Points on a hilly landscape, in no order, each with its height.
A ball rolls from a point to whichever of its 5 nearest points has the largest drop for the distance, and stops where none of them is lower. Distance is the straight distance between rows; heights are no part of it.
q711 h=2.71: [ 12  -5  19  17 -16  52 -28  -9  11 -17 -25  26  23]
q955 h=0.90: [ 24 -18 -13  -2  28 -29  11 -20  60 -20  39  30 -32]
q165 h=1.01: [ 14   6   0 -15  19  25  17  -6  32 -50   7   5 -38]
q51 h=2.54: [-13   4  23  17 -24  54 -15  11 -53  -3 -57 -35  26]
q420 h=4.23: [  1 -15   7  12 -31 -16   2 -13 -13  -7 -22  -6  41]
q96 h=4.45: [ 14  26   6 -18  20  80 -33   9  13 -21  -9  17 -47]
q76 h=3.53: [-38  27 -29 -16  21 -70  13  23 -12  40  52 -21  -2]
q774 h=4.46: [  7 -18  18  17 -25  20 -13 -10   4 -14 -23  11  29]
q667 h=2.43: [-35  35 -11  -7  18 -77 -18  28 -20  62  61 -14  32]
q872 h=0.68: [  1  -2 -19  -8  19 -30  37  -6  26 -16  14   2 -27]
q585 h=6.76: [  9 -24  14  18 -24  -4  -1 -12  -4   0 -17   0  33]
q998 h=2.91: [ 15  22   7 -12  13  87 -48  14   9  -6 -20  32 -39]
q93 h=1.89: [ -3  -7   1   6 -36 -25   9 -12 -24  -3 -20  -9  43]
q180 h=0.53: [ 11 -26   8   8  -7  -6   1   1   0  34   6  -1   4]
q265 h=1.97: [ 16  12  13   3   0  81 -54   5  13  -7 -25  46  -4]
q792 h=0.69: [ 22  -8  -5 -11  21  -6  17 -20  46 -47  19  19 -33]
q554 h=3.05: [ 10 -16  19  16 -21  38 -20 -11   7 -15 -21  15  24]
q77 h=1.52: [-12   0  13   2 -32  -1  13   4 -54  -4 -40 -46  32]
q338 h=0.76: [  4  -6  -7  -9  18  -7  31   0  13 -14  14 -11 -35]
q207 h=0.95: [ 10  -2  10 -13  21  41   5   6  14 -17   3  -7 -36]
q561 h=3.50: [ 15  11   6 -17  23  54  -5   3  20 -34   2   3 -44]
q647 h=1.00: [ 15 -13  23   0  12  51 -16   9  11   5  -2   3 -21]
q838 h=1.47: [ -2 -10  -3   8 -36 -41   2 -10 -18   9 -12  -4  42]
q187 h=0.98: [-10   7  -2   2 -34 -42  11  -8 -38   0 -22 -24  43]
q863 h=3.13: [  7 -19   7  12 -22 -28  -1  -5  -7  29   2   3  29]
q26 h=0.71: [-41  35 -19 -14  22 -71  -5  31 -20  54  60 -22  14]
q884 h=0.73: [ 10  -6   5 -10  23  22  18   2  12 -12   8 -11 -36]
q292 h=3.82: [  1   2  17  15 -23  42 -16 -15  -1 -35 -38  13  28]
q168 h=1.67: [ 10 -17   9  -1  10  12  10   5   1  24  11 -13 -23]
q138 h=1.23: [ -8  -1   3   5 -35 -18  14  -8 -43 -10 -35 -33  36]
q395 h=0.92: [ -8   2 -35  -7  22 -47  39  -8  22 -11  28  -3 -22]
q380 h=0.61: [ 11  -8 -14  -8  19 -20  30 -16  37 -36  20   9 -30]
q337 h=2.97: [ -7  -6 -13  -9  14 -33  23  15 -10  36  21 -19 -20]
q319 h=1.50: [ 13   2  18 -10  19  65 -15   9  14 -13  -2   6 -36]
q193 h=1.98: [-14   1 -15  -4  13 -50  10  16 -13  50  32 -14 -10]
q710 h=4.37: [ -5 -11   7   8 -33  -3   9 -13 -26 -18 -33 -17  36]
q407 h=1.09: [ 15 -18 -29   4  33 -59  15 -12  57   6  46  32 -30]
q832 h=2.03: [-11  -3  22   8 -30  26   2   6 -58  -2 -48 -43  26]
q484 h=1.03: [-29  21 -33 -13  22 -62  23  17 -11  32  39 -18 -10]
q845 h=1.38: [  1 -14   1  -8  17   4  20   6   3  12  12 -13 -29]
q50 h=4.05: [ 12 -24  17  15 -18  18 -14  -7   4   3 -11  11  21]
q280 h=0.54: [ 12 -11 -22  -3  21 -42  29 -18  48 -25  29  22 -26]
q920 h=0.67: [ 16  -3  -3 -12  20  -3  22 -15  39 -44  12   9 -35]
q466 h=3.65: [-10  14  16  18 -25  57 -14  -6 -19 -38 -51  -3  26]
q959 h=1.12: [-10   6  -9   2 -32 -60   6  -8 -31  12 -11  -8  46]
q771 h=0.81: [-18   6 -31 -10  22 -51  34   0   3   7  29 -14 -21]
q878 h=3.03: [  5 -20   1   8  -5 -30   5   7  -8  44  14  -8   7]
q699 h=2.24: [ 12  11  18  11 -11  69 -45  -5  13 -19 -32  41  14]
q255 h=0.60: [ 12  10  14 -15  22  69 -24  10  13 -15  -3   7 -40]
q712 h=0.91: [  9 -15  14  -3  13  31   3  10   5  11   6  -9 -25]
q624 h=1.19: [ 14   1  21  -1  11  73 -32   8  11  -3  -8  19 -22]
q256 h=3.49: [-29  22 -37 -14  22 -67  31   8   0  12  40 -16 -13]
q691 h=4.94: [-10  -1  15  17 -29  34  -2  -7 -23 -33 -43 -12  32]
q562 h=1.55: [-16   6 -42  -5  22 -66  31  -6  26  -7  37   7 -18]
q829 h=1.40: [-13  13  -9   3 -20 -76  -5   1 -23  37  14   3  51]
q896 h=2.11: [ 18  23   4  -3  -2  89 -68   2   9  -3 -37  57 -20]
q474 h=3.71: [-10  -3  12   9 -31  13   5  -5 -38 -23 -44 -29  35]
q661 h=3.10: [-15   6  20  15 -26  47  -3   1 -38 -26 -54 -28  24]
q359 h=1.73: [-20  14 -11   0   7 -69 -10  19 -19  64  40  -5  24]
q693 h=1.68: [-14   4 -14  -5   3 -57  -4  15 -19  61  30  -7  16]
q857 h=3.06: [  2   9  17  14 -18  59 -30 -12   3 -31 -41  29  26]
q887 h=1.56: [ 17   6  19   7   2  74 -47   6  14  -5 -19  34  -9]
q186 h=1.64: [ -2  -6  -9   1  -8 -54  -4   6 -15  54  23   0  19]
q360 h=0.72: [ 26 -14  -7  -4  29 -21  16 -22  56 -28  31  30 -31]
q743 h=2.86: [-19   7 -23 -11  16 -46  23  11 -11  31  29 -20 -19]

Call two points neighbours if one is among the 5 nearest of the other. Go from one point of each pair to the other, from neighbour to neighbour, staying as low as possible. Name the highest point that can't be avoided.
q255, q180: q168
q26, q280: q484
q187, q26: q693
q884, q280: q338

For each start below, name the point where the ball stops.
q168: q884
q76: q771
q562: q280
q693: q187
q186: q187
q165: q280
q585: q187
q554: q255
